Each row is a point on a landscape with many peaks, with its height.
From any point a climber takes the steepest step (rise divided by distance) to one of its 2 nearest points. It stops when none of these is higher. Distance is the straight distance between rows; heights are no part of it.
fosuk: [-19, 6, -33, -1, 7, 14, -33, 1, -5, 7, 22, 20, -21, -24, -24, -21, -4, 5, 22, -15, 3, -48, 14]  (h 345)
siko: [-10, 4, 21, 49, 33, -26, 23, 47, 27, 1, 5, 24, -21, -34, 42, 35, 33, -39, -20, 6, -39, -1, -4]  (h 435)
bib: [7, 3, 32, 14, -5, 34, 38, -26, 1, 12, -34, -30, 38, 32, 22, 4, -25, 34, 26, -25, 23, 42, -4]  (h 369)
Bap: [0, -1, -2, -7, 24, -32, -12, 7, 24, -5, 51, 49, 29, 33, -20, -15, -39, -19, -36, 6, 32, 10, -2]  (h 242)
fale: [-32, -20, 0, 19, 29, -14, 24, 58, 2, 16, 18, 3, -15, -26, 46, 19, 40, -12, -29, 33, -20, 25, 2]  (h 484)
zila: [17, -22, -15, -22, -8, 4, 9, 16, 23, -16, 15, 0, 43, 45, -2, -46, -9, 33, 38, -25, -6, 1, 13]  (h 653)
Borug: [-12, 22, 25, 10, -53, 28, 8, 8, 6, 12, 9, -36, 21, 3, -18, 34, 9, 29, 14, 9, -31, 14, 12]  (h 478)
Tezu: [34, -2, 1, 48, 17, -24, 38, 0, 24, -17, 33, 36, 37, -6, -10, 27, -26, -46, -25, 20, -19, -18, 19]  (h 361)
vofan: [8, 25, -54, 55, -2, -8, 31, -34, -3, 2, -47, 27, -2, 0, 1, 12, -3, -21, -46, 48, 2, 19, 48]  (h 283)
Bodo: [10, 16, 23, -5, 10, -35, 28, 0, -2, 7, 3, 27, -46, -32, 6, 2, -21, -38, -31, 12, 12, 26, -6]  (h 424)
Dit: [20, -42, -8, 6, -19, 4, -14, 2, 28, -12, -1, 12, -1, 6, 29, -14, -1, 9, -4, -18, 12, 7, -62]  (h 425)
bul: [12, 39, 41, -25, -24, -19, 7, 21, 17, -8, -14, 30, 34, -8, -3, -14, 62, -10, -17, 19, -24, 22, 48]  (h 485)
lapaz: [21, -34, -30, -24, -14, 16, 7, 44, 4, -22, 11, 44, 9, -10, 20, 22, 24, 18, 5, -12, 0, 22, -17]  (h 344)
fure: [8, 11, 11, 31, -9, -39, 17, 26, 19, 21, 41, 4, 13, 34, -5, 10, 11, -19, -51, 2, -26, 4, 25]  (h 398)
Sikeb: [15, 9, 35, 19, -17, -4, 1, -23, 5, -29, 2, -57, -17, 21, -17, -43, -19, 2, -13, -21, 16, 16, 2]  (h 420)
molu: [4, 42, -51, -12, 9, -32, -12, 29, 4, -2, -23, 27, -30, -10, 14, 0, 10, -36, 10, 47, -49, 17, 19]  (h 675)
Dobi: [13, -8, -6, 2, 18, 21, -27, -13, -3, -12, 9, -47, 7, -4, -43, -13, -33, -4, 25, 31, -10, -16, 30]  (h 569)
ralo: [-9, 20, 5, 7, -24, -29, -2, 24, 22, -2, 36, 48, 10, 20, 8, 19, 16, 20, -30, 9, -18, 20, 12]  (h 421)
Tafe: [-26, 44, 20, -1, -1, 3, -12, -23, 16, 12, -41, 69, -20, -59, 4, 10, 33, -30, 12, -3, -18, -7, 16]  (h 455)
mov: [1, 43, 5, -7, -7, -33, 12, -12, 16, 19, 3, 56, -5, -20, 2, -38, -5, -18, -11, 17, -19, 3, 17]  (h 535)
Sono: [12, 47, 39, -7, -12, -1, 13, -16, -22, 36, 9, -29, 31, 39, 6, 23, 9, -9, -22, -1, 3, 2, -28]  (h 419)
Kasig: [12, -45, -27, 6, 29, 13, 2, -4, 12, 30, 9, 17, 36, 47, 32, -2, -14, 7, -25, -14, 23, 19, -22]  (h 544)
zoteg: [-28, -34, 2, -3, 1, -1, -17, -23, 20, 21, -8, -4, 8, 19, 18, -37, -10, 12, -17, -9, 33, 8, -8]  (h 501)
regu: [-9, 41, 14, -20, -10, -4, 25, -35, -35, 20, 17, -58, 49, 47, -22, -10, -12, 11, -23, 6, -3, 12, -21]  (h 443)
Demot: [-23, -34, -2, -13, -30, 32, 4, -43, 14, -22, 7, -63, 11, -9, -28, 18, -36, 17, 17, -9, -4, -15, -33]  (h 758)
doso: [14, -12, 13, -10, 24, 24, 4, 35, -26, 5, -12, 9, -40, -27, -6, 3, 38, 1, 9, -17, 26, 9, 36]  (h 229)
kiful: [7, 7, 11, -24, 15, -16, -31, 70, 22, -12, 11, 40, -2, -9, 20, -15, 22, -24, 57, -4, -36, -4, -21]  (h 385)
feku: [-24, -40, -4, -22, -10, -5, -6, 8, -4, -17, 6, -28, 6, 17, 8, -12, 13, 55, 33, -14, -4, -23, 35]  (h 664)
Kar: [35, 41, 22, -4, -4, -14, -23, 10, -11, -14, -35, -4, 8, 43, -6, 13, -8, -24, 47, -3, -6, 18, 10]  (h 316)
vus: [-11, -41, -46, -18, -9, -6, 22, 11, 15, 23, 12, -38, -14, 13, 6, 23, 4, 2, -29, -4, 3, 17, 4]  (h 438)
mave: [-4, 18, 9, 11, -5, -18, -25, -42, 14, 13, 12, -7, 34, 35, -5, -45, -48, -13, 5, 34, -8, -10, -15]  (h 377)
Livok: [-9, 30, -40, 13, 39, 0, -14, 56, 10, 1, -7, 25, -13, -42, 22, 8, 36, -28, 8, 43, -48, 16, 12]  (h 603)
lufu: [0, -19, 26, 19, 13, -30, -14, -8, 5, 5, 33, -10, -11, -4, 5, 2, 41, 11, -36, -9, -12, -43, -13]  (h 166)
Risol: [-12, -33, -36, -15, -9, -4, -11, 23, 16, -4, 23, -7, 3, 40, -20, -13, 0, 30, 8, -26, 4, 0, 32]  (h 733)
Bok: [-16, 4, 12, -4, 5, -11, -3, 20, -30, -5, -10, -18, -59, -10, -4, -7, 36, 35, 8, -16, 12, -8, 40]  (h 214)
fur: [5, -8, 12, 2, -14, -17, 9, -2, -7, -14, 8, 6, -48, -45, -9, 22, -43, -18, -5, 11, 20, 7, -16]  (h 454)
Nulof: [-6, -54, -45, -11, 11, 34, 21, 15, 2, -9, 8, 5, -11, -37, 1, 5, -4, 5, -15, -1, 13, 2, 6]  (h 267)
radop: [-18, -8, -52, -49, 10, -3, 2, 26, -4, 1, 52, 20, -27, -29, -33, 11, -32, -15, 1, 3, 6, -10, 9]  (h 488)
Mit: [-13, -35, -15, 23, 19, 22, -22, 22, 22, -4, 18, 27, 20, -13, 0, -1, 28, 11, -33, 31, -7, 10, 40]  (h 134)
ritev: [14, 11, 37, -3, -41, -7, 45, -16, -8, -1, -30, 1, -11, -16, 3, 21, 7, 16, 28, -7, -14, 7, 34]  (h 348)
muna: [-40, -3, 3, -21, -9, 7, -16, -28, -20, -11, -5, -49, 9, 6, -4, -25, 0, 37, 35, 17, 2, -31, 4]  (h 604)
nitef: [-4, -80, -27, -2, 13, 22, 19, 10, 31, -20, 14, 6, 9, -17, 14, -5, 11, 8, -48, -23, 20, 18, -18]  (h 289)
Zaz: [-25, -57, 14, 13, 3, 1, 24, -15, 31, 1, 12, 16, -12, -15, -6, -3, -52, -7, -19, -24, 36, 26, 11]  (h 387)
Pep: [-8, 30, 13, -5, -17, 1, -31, -20, 14, -5, -7, 7, 25, 24, 2, -29, -40, -15, 59, 20, -11, -32, -31]  (h 360)
vomaf: [14, 10, 26, -13, -22, 2, 43, -32, -52, -47, -23, -38, 13, 26, 19, 5, -12, 43, 40, -30, 16, 36, -30]  (h 287)
muz: [-10, 21, -67, 5, -6, 13, -17, 2, 16, 32, 15, 6, -15, -18, -31, -8, 8, -1, -7, 4, -32, -19, 30]  (h 325)
gek: [-22, -1, 2, -2, -7, 8, -23, 22, 9, 60, 11, 6, 9, -18, 28, -45, 43, 2, 5, 7, -33, -28, -19]  (h 451)
dogut: [-23, -13, 29, -2, 1, 15, -31, 5, -9, 3, 10, 28, 14, 13, -6, 3, -10, 18, 20, -25, 37, -5, -2]  (h 464)
Refa: [21, -23, -3, 9, 3, 21, -16, -1, 24, 5, 8, 13, 53, 53, 15, -7, -7, 24, 19, -16, 1, -5, -3]  (h 593)
vovab: [-4, 7, 28, -26, -2, 20, 2, 9, -28, -22, 23, -67, 4, 19, -24, -14, -42, 8, 2, 15, 18, 44, -11]  (h 276)
nolu: [36, -30, 41, 33, 48, 22, 23, 1, 3, 18, -16, -48, 6, 9, -15, -1, -13, -20, -12, -14, 20, 10, 25]  (h 463)
Bir: [-20, 23, 15, 15, -36, -45, -13, -26, -3, 7, -11, 30, -31, -14, 16, 19, 1, -7, -20, 13, -1, 4, -20]  (h 349)
Rila: [7, -12, -9, 29, 7, 1, -4, -16, -14, -6, -35, -6, -4, 11, 18, 47, 17, 18, 27, 13, -2, 1, 28]  (h 612)
nufe: [21, -26, -30, 33, 58, 13, 29, -28, 0, -32, -16, 45, -4, -56, 8, 18, 2, -6, -14, 21, -16, -27, 17]  (h 53)
taf: [-26, -9, -18, -11, 9, 9, 0, -6, -9, 49, -11, -32, -36, 3, -13, -9, -24, -9, -8, -40, 44, -6, -1]  (h 433)
Rur: [-15, 21, -2, 23, -13, -11, 3, -52, 4, 19, -25, -15, -15, 31, -4, -16, -26, 8, 4, -7, 24, -5, -2]  (h 468)
sinov: [19, 3, 25, -22, -5, 7, 10, -14, -46, -57, 2, -64, 26, 45, -6, 8, -17, 35, 43, -17, 15, 13, -12]  (h 286)
Des: [-14, 8, -18, 16, 22, -33, -17, -38, 12, 26, 12, 13, 11, 34, 3, -28, -17, -14, -31, 30, -5, -17, -4]  (h 390)
pufa: [-35, 8, -17, 37, 28, 8, -16, 23, 12, 16, 3, 22, -6, -49, 19, 18, 49, -1, -13, 48, -51, -13, 4]  (h 537)
luvo: [8, -7, 8, 54, 61, -27, -1, 24, 14, -7, -3, 20, -33, 2, 31, 13, 22, -22, -14, -15, -19, 5, 16]  (h 397)
fati: [16, 41, -6, -12, -29, 8, -1, 43, 3, 23, -11, 27, 13, -20, -13, 43, 28, -26, 18, 9, -32, 23, 24]  (h 575)
Sog: [49, 3, 50, 25, 6, 6, 15, -4, 18, -14, -33, -40, 2, 11, -4, -25, 3, -9, -9, -7, 3, 23, 10]  (h 441)
mizo: [-21, 31, 19, 0, -2, -11, 29, 4, 14, 27, -12, 55, -1, -33, 22, 12, 4, -33, 13, -3, -29, 10, 31]  (h 498)
Taban: [3, 24, 27, -20, -17, 11, 23, 19, -18, 16, -14, -5, 24, -24, 2, 57, -11, -27, 17, 52, -25, 13, 14]  (h 703)
vaz: [-33, -17, -24, 16, 25, 1, -12, 4, 8, 51, 11, 11, 10, -16, 48, -6, 36, 0, -14, 35, -44, -24, -17]  (h 487)
tuv: [-9, 13, -49, -19, -27, 31, 3, -30, -10, 39, -13, -41, 8, -17, -24, 8, -9, 15, -13, 27, -18, -1, -2]  (h 226)
vipe: [21, 27, -33, 23, 20, -5, -4, -43, -23, -6, -25, 12, 18, -1, -19, 33, 1, -10, -40, 55, 9, -3, 34]  (h 269)
feno: [16, -16, -13, -11, -2, 6, -22, 33, 16, -2, 5, 5, 9, 3, -1, -31, 18, 24, -22, 20, -9, -2, 5]  (h 124)
Lelef: [17, 20, -60, 30, 3, 1, 5, -11, 19, 13, -9, 14, 11, -4, 2, -2, -3, -26, -30, 61, -33, 5, 30]  (h 297)
sibav: [-8, 12, -11, -6, 9, -52, 22, 11, -2, -7, 33, 38, -55, -24, 17, -18, 3, -17, -46, 4, -1, 10, -20]  (h 399)
fona: [-18, 18, -44, 13, 53, 16, 6, 71, -14, 15, 18, 17, -15, -18, 26, 21, 40, -16, -28, 17, -14, 36, 11]  (h 534)
Kapu: [-5, 18, 12, 18, 15, -5, -62, 54, 37, -15, -9, 43, -9, -3, 26, -15, 51, -27, 53, -36, -33, -6, -34]  (h 355)
lun: [24, 45, 15, -7, -14, 6, -18, 36, 29, -12, -29, 29, 25, -2, -18, 17, 63, -26, -7, 4, -34, 34, 24]  (h 523)
nata: [35, 14, -39, 17, -8, 19, -11, -29, -25, -22, -32, -28, 13, 1, -12, 37, 8, -4, -39, 47, 0, 5, -10]  (h 254)
Gem: [2, 8, 23, 37, 14, -15, 45, -6, 1, 10, 20, 10, 25, 18, 4, 29, -3, -19, -35, 25, -26, -15, 19]  (h 380)
notak: [-41, 21, 22, -37, -13, 9, 18, -33, -37, 3, 13, -48, 23, 10, -24, -46, 5, 47, 10, -7, 3, -16, 25]  (h 558)
rogeg: [15, 19, -2, 8, -16, -14, -8, -22, 2, 11, -17, 15, 10, 19, 1, -9, 9, 7, 2, -10, -6, -20, -3]  (h 442)
tefof: [-48, -47, -7, 47, 24, 2, -7, 15, 20, -7, 25, 0, -3, -27, 2, 8, 39, 23, -41, 19, -25, -11, 37]  (h 145)
fuz: [-10, 24, 27, -20, -11, 25, 53, -50, -44, -17, 2, -38, 25, 7, -18, -15, -12, 51, -5, -6, 3, 25, 20]  (h 515)
poz: [-5, 43, 11, -4, -31, -13, -63, 4, 1, -13, -34, 18, 14, 36, 16, 2, -8, -11, 44, 14, 0, -13, -35]  (h 343)
Rezas: [-5, -11, -38, 9, 20, -20, -15, -42, 11, 15, 12, -9, 0, 23, -15, -36, -23, -18, -33, -18, 16, -33, -16]  (h 409)
mige: [19, -39, 11, 10, 11, -9, 0, -16, 12, -13, 17, -24, -22, 1, -4, -33, 17, -4, -25, -36, 2, -50, -36]  (h 180)
Siku: [-8, 19, 18, 5, 23, -1, -26, -18, -20, -21, 12, -34, -16, -2, -58, -17, -39, -11, 19, -2, 23, -27, 8]  (h 532)
Gel: [-9, -17, -28, 47, 6, 7, 15, -1, 1, 18, -32, 7, -12, -18, 18, 73, 9, -10, -5, 23, -25, -7, 11]  (h 688)
pivo: [-28, 10, -14, -19, -33, 10, -23, -12, -33, 12, 26, -15, -3, -2, -29, 43, 21, 26, 0, -19, 11, -39, -4]  (h 595)
lag: [-1, -21, -33, 7, -3, -4, 32, -11, -6, 43, -12, -1, -2, 38, 40, 12, -7, -4, -42, -27, 31, 26, -8]  (h 502)
dere: [-13, -50, -62, -29, -34, -19, 6, 11, 3, -11, 20, -4, -14, 10, -1, 20, 11, 33, -23, -34, 9, -1, -21]  (h 407)
fira: [-2, -22, 19, -50, -1, 1, 20, 4, -11, 2, 19, -23, -5, -10, -7, -4, -54, -3, 33, -2, 10, 0, -41]  (h 533)
tefe: [29, -27, -22, 22, 33, 13, 23, -2, -10, -41, -43, 36, 10, -51, 23, 24, 36, 2, -25, 31, 9, -3, 8]  (h 67)
sivad: [-15, 9, -15, -34, 13, -18, 2, -3, -22, 22, 62, 10, 1, -5, -19, 12, -19, -14, -8, 0, 0, -36, 3]  (h 517)
Masim: [-10, 30, 35, -27, -51, -1, 22, -32, -21, -20, -23, 7, -3, -17, -1, 15, -12, 34, 31, 0, 15, -4, -13]  (h 324)
fetur: [1, -2, 14, 29, -27, 25, -3, 13, 16, 16, -8, -19, 28, -3, 0, 22, 38, 28, -7, 11, -39, -6, 41]  (h 513)
Boze: [8, 10, 33, 21, -5, 31, -12, 9, 18, 42, -21, -9, 35, 24, 15, 20, -15, -15, 37, -13, -10, 12, -32]  (h 416)
kipum: [-11, -13, 25, -16, -9, 21, 12, -16, -17, -6, -6, -24, 38, 39, 16, -35, -38, 43, 30, -24, 38, 36, -13]  (h 346)
kod: [10, 20, 41, 17, 22, 31, -2, -29, 0, 17, -35, 2, 28, -30, -10, 10, 15, -18, 3, 16, -10, -5, 21]  (h 531)
mev: [18, -20, -9, 2, -8, 4, 19, 15, 10, 17, -23, -20, -17, 15, 31, 33, 2, -3, -13, -16, -4, 26, -3]  (h 466)
fum: [-22, 20, -23, 21, 0, -31, -25, -29, -4, 33, -13, 35, -29, 2, 20, 14, -19, -13, -27, 18, 34, 13, -28]  (h 331)
fil: [33, 23, 19, -26, -8, -7, 1, -3, -38, -32, -27, -36, 0, 34, -2, 16, 10, 13, 46, -1, -13, -6, 2]  (h 303)
piful: [1, 0, 19, -18, -32, -21, 15, 26, 10, -15, 8, 43, 14, -14, 11, 11, 18, 6, -1, 25, -24, 18, 39]  (h 450)
Fem: [3, 14, -23, 7, -2, 18, -9, -29, -12, 16, -33, -14, -45, 21, -18, -21, -21, -4, 21, -42, 44, -19, 14]  (h 440)
Mised: [33, -12, -55, 14, 32, 14, 17, 5, 11, -44, -3, 52, 6, -35, 17, -9, 50, 14, -28, 19, -22, -6, -9]  (h 83)
Vad: [-5, 46, -45, 18, -14, -10, -3, 11, 21, 19, 7, 37, -5, -7, -20, -1, 17, -13, -35, 29, -52, -12, 32]  (h 310)
fogi: [-18, 5, 4, 11, -7, 2, 18, 22, -5, 12, -18, 4, -10, -42, 25, 56, 14, -24, 22, 32, -36, 3, 10]  (h 798)
kima: [8, 17, 35, 27, -35, 37, -2, -2, 18, 0, -30, -16, 39, 12, 13, 14, 2, 30, 22, 1, -22, 15, -15]  (h 446)
binik: [33, -4, 40, 12, 59, 15, 22, -10, -17, 11, -8, 1, -2, -1, -8, 18, 11, -22, -7, -13, 21, 0, 29]  (h 490)
Zutav: [-35, -42, -32, -24, 4, 8, -14, -33, -4, -11, -16, -32, 7, 0, 2, -63, 1, 36, -10, -2, 39, -12, -5]  (h 465)
gev: [13, -30, -13, -40, -36, -7, 14, 42, -4, -15, 39, 5, 4, 21, 13, 14, 20, 29, -1, -14, 6, 12, -20]  (h 374)
leveb: [-10, -59, 12, -21, -6, 6, 43, -38, 6, -24, 23, -44, 14, -20, -6, 23, -42, 24, 17, -19, -6, -31, -18]  (h 655)
boba: [16, 45, -10, -15, -11, -42, -21, -20, 17, -5, -23, 34, -29, -18, 5, -50, -8, -41, 12, 34, -17, -15, -9]  (h 573)
vig: [27, -36, -10, 42, 64, 5, 4, 38, 9, -12, -5, 4, -44, -14, 7, 26, -6, -17, -18, -25, 12, 12, 11]  (h 417)
Vavil: [-15, -13, 8, -33, -20, 12, 1, 3, -8, -7, 15, -2, -35, -48, -31, 20, -59, -6, 36, 16, 3, -1, -16]  (h 491)
Mogiz: [-8, 10, 11, -23, 4, -2, -25, 23, 6, 29, 5, 28, 8, -11, 13, -21, 29, -9, 54, -6, -29, -39, -20]  (h 415)
zede: [22, 35, -32, -7, -27, 24, -10, -29, -14, -6, -46, -23, 6, -12, -20, 14, 17, 14, 5, 25, -6, 9, 8]  (h 239)
buni: [36, -11, 1, -12, 9, -12, -8, -6, -18, -21, 8, -47, -27, 8, -12, -40, 17, -17, 7, -17, 0, -48, -10]  (h 192)
voz: [1, -7, 12, 38, -27, 6, -18, 8, 23, -18, -35, 4, -4, 2, -1, 47, 36, 27, 31, -9, -30, -4, 25]  (h 559)
lotov: [19, 4, 39, 35, 0, 11, -51, 27, 32, -11, -24, 29, 1, 7, 10, 0, 40, -11, 30, -35, -11, 6, -13]  (h 330)
gumub: [4, 11, -5, 22, -6, 39, 13, -26, 3, 30, -25, -42, 18, 24, 13, 11, -35, 11, 24, -8, -1, 34, -31]  (h 391)
Lidam: [10, -14, -6, -21, -18, -15, 6, 0, 33, -16, 45, 21, 40, 35, -8, -26, -49, -10, -19, -13, 17, -2, -40]  (h 227)
Riruz: [-5, -12, 26, -32, -43, -33, 28, 20, -20, -17, 16, -23, -24, -11, 2, 43, -4, 15, 0, 13, -11, -9, -10]  (h 392)
sogal: [-33, -11, -54, -17, 3, -4, -29, -42, -12, -21, 5, -20, 12, 15, -12, -50, -8, 7, -16, -28, 37, -40, -17]  (h 434)
Zek: [-22, -24, 7, 26, 46, -11, 11, 3, 5, 10, 41, 10, -12, -22, -1, -8, 24, -1, -43, -2, -15, -26, 19]  (h 156)
naz: [-1, 21, 35, 8, 23, 27, -22, -13, 1, 25, -6, 1, 47, 10, -24, -21, -10, -9, 14, 28, 15, 6, 36]  (h 570)
Ruk: [-21, 9, 34, 4, 14, 25, -50, -7, -21, 0, -12, -3, -9, -7, -31, -11, -6, 5, 42, -9, 35, -25, 10]  (h 496)
tuz: [6, 6, 10, 4, -7, 5, -45, 0, -10, 16, -30, 11, -32, -14, 4, -26, 14, -12, -28, -6, 31, 10, -37]  (h 375)
giv: [22, -24, -6, -22, 4, 54, 9, 17, -9, 10, -8, -6, -17, -50, -14, -9, 14, 14, 18, -5, 7, 6, 18]  (h 247)
Taga: [-19, -3, -12, 3, 27, 16, -12, -15, -1, 22, -5, 17, -10, -47, -4, 6, 7, 0, 43, 14, -32, -51, 19]  (h 373)
Kemet: [1, -4, 21, 15, -8, 7, -34, -13, 0, -11, -12, -34, -30, 0, -27, -53, 4, 1, -33, -25, 39, 6, -11]  (h 401)
Zipa: [-26, 29, 1, 13, 17, 4, -37, -12, 8, 9, -14, 49, -29, -58, -12, 15, 30, -22, 40, -17, -30, -37, 6]  (h 412)
dadak: [-26, 33, 33, -6, -14, 8, 45, -36, -46, -12, 23, -59, 26, 38, -13, -18, -39, 18, -2, -14, -4, 53, -20]  (h 474)
lef: [9, 27, 1, -25, -42, 31, 13, 32, -23, 19, -24, -8, -9, -22, -14, 70, 0, -6, 31, 14, -11, 23, 19]  (h 637)
motan: [4, -31, 40, -29, 7, 26, 33, -30, -21, -16, 10, -60, 9, -5, -1, -11, -45, 11, 34, -9, -5, 1, -26]  (h 582)
Naf: [-22, -42, 4, 11, 17, 6, -20, 12, 14, -7, 24, 11, 9, 32, -10, 12, -44, 14, 23, -25, 35, 20, 8]  (h 439)
gafur: [18, -27, -4, 46, 32, -6, 38, 8, 29, -28, 44, 24, 14, -22, -28, 16, -32, -38, -60, 2, 13, 2, 13]  (h 342)
rasub: [43, 43, 29, -14, -37, -23, -16, 31, 0, -30, -31, -5, -23, 15, 15, -37, 39, -17, 13, -23, -1, -5, -22]  (h 277)
Bag: [-22, 8, -14, -25, -13, -8, -19, 3, -22, -4, 52, -26, -7, 16, -35, -8, 11, 12, -2, -21, 12, -49, -7]  (h 551)
Ruzu: [-18, -57, -9, 15, 1, 13, -20, -36, 24, 0, 3, 18, 2, -1, 15, -3, -20, 21, -11, -32, 31, -9, -42]  (h 462)
rup: [-1, 7, 8, -22, 6, -17, -3, 1, -35, 2, -11, -43, -40, 27, -7, -48, 20, 3, 16, -27, 23, -23, 20]  (h 202)
Guga: [30, 2, -10, -10, 19, -3, 2, 23, 4, -15, -17, 39, 6, -27, 39, 1, 64, -8, -31, 10, -22, 12, -19]  (h 98)
Birom: [6, -6, -2, -35, -5, 23, 28, -22, 0, -14, -7, -40, 21, 18, -13, -22, -72, 5, 3, 13, 35, 41, -22]  (h 295)
gonam: [8, 50, 35, 12, 1, -6, -45, 2, -7, -16, -29, -1, 13, 56, 6, -11, -30, -21, 74, -20, 21, -19, -12]  (h 329)
filel: [-2, -9, -26, 2, -18, -14, -20, 3, 1, 21, -17, 26, -31, -16, 14, -5, -15, -1, -27, -17, 41, 32, -45]  (h 351)
rotot: [6, 27, 40, -14, -47, -11, 9, -27, -47, -48, -40, -8, -14, 10, 26, 0, -3, 25, 35, -13, 28, 13, -39]  (h 305)
zisop: [40, 2, 9, 14, 4, 5, -12, 24, 18, 9, -19, 21, 6, 18, 11, -32, 50, -14, 14, -49, -23, -10, -14]  (h 311)
nivu: [-21, -1, -23, -36, -20, 19, -3, -30, -28, -4, 10, -53, 25, -5, -35, 26, -14, 18, -11, -18, 19, -13, -20]  (h 659)
kuzaf: [-14, -61, 1, -3, 22, -11, 18, -25, 20, -5, 19, -2, 23, 20, 13, 15, -62, -8, -6, -34, 44, 15, -11]  (h 411)
zipof: [-2, 14, 29, -15, -7, -27, -24, 28, 0, 2, 49, 13, 13, 33, -19, -27, -23, -9, -11, 5, 36, 17, -12]  (h 252)
sivut: [-21, -6, 4, -39, 17, 9, 14, -31, -6, -28, 12, -37, 37, 33, 13, -58, -67, 25, 28, 2, 23, 32, -28]  (h 320)
rirem: [-2, -6, 23, 35, 27, 33, -33, -14, 14, 6, 21, -18, 24, -9, -39, 10, -20, -12, -6, 25, 0, -19, 34]  (h 606)
Lur: [37, 12, -31, -8, 5, 1, -17, 44, 13, -3, 7, 27, 0, -31, -5, -34, 57, -9, -29, 11, -27, 5, -4]  (h 112)
gagol: [-24, 16, -7, -10, -17, -60, -18, 16, -18, -9, 5, 37, -56, 0, 24, -8, 7, 6, -9, -2, 18, -3, -16]  (h 372)
Kad: [-1, 30, -32, -22, -1, -40, -16, -7, -12, -2, -38, 37, -36, -23, 25, -17, 0, -32, -2, 48, 0, 19, 2]  (h 618)
Nulo: [19, 3, 14, -48, -35, 12, 23, -11, 8, -17, 42, 14, 45, 27, -6, -41, -46, 2, 27, -14, 21, -11, -40]  (h 208)
zanuz: [35, -43, -33, -12, 0, 1, 39, 23, 7, -33, 15, 32, -1, -6, 15, 8, 7, 16, -47, -23, 27, 23, -7]  (h 315)
sapi: [-13, -15, 29, -7, -18, -14, 43, -17, -24, -7, 1, -23, -26, 1, -6, 41, -5, 31, 6, -13, 3, -11, 17]  (h 370)
gipiz: [13, -6, 23, -7, -31, -16, 24, 12, -7, -21, 12, 8, 9, -16, 18, 53, 13, 3, -18, 33, -3, 11, 6]  (h 418)
viv: [-17, -2, 27, -19, -18, -7, -28, 35, -1, -11, 45, -49, 3, 32, -20, -5, -22, 5, -19, 7, 23, 16, -15]  (h 263)
ninu: [28, -12, -24, 11, 66, 1, 9, 9, -15, 8, -1, 8, -41, 1, -18, 21, -1, -23, 3, -23, 11, -9, 26]  (h 453)
dus: [35, 27, 27, -7, -10, -34, 7, 20, 17, 20, -38, 13, -37, 15, 15, -30, 38, -34, 21, -47, -20, -5, -5]  (h 293)
pudis: [-23, -13, -31, -27, 24, -4, -5, 23, -11, 34, 24, -1, -44, -13, -18, 5, -32, -21, 16, -27, 24, -15, 9]  (h 460)

Two climbers start at each pair of points below. Name the first point that both come to, or write -.
nufe, vipe -> -
buni, dus -> -
nata, tefe -> -

Call two points neighbours if one is among the 2 nearest of the other. Go from one point of each pair to the other, from neighbour to neighbour, staying as high as possible. Name the lowest point that can't be avoided.
Demot, Rur -> taf
piful, Rur -> sinov
molu, rirem -> luvo
molu, zoteg -> filel
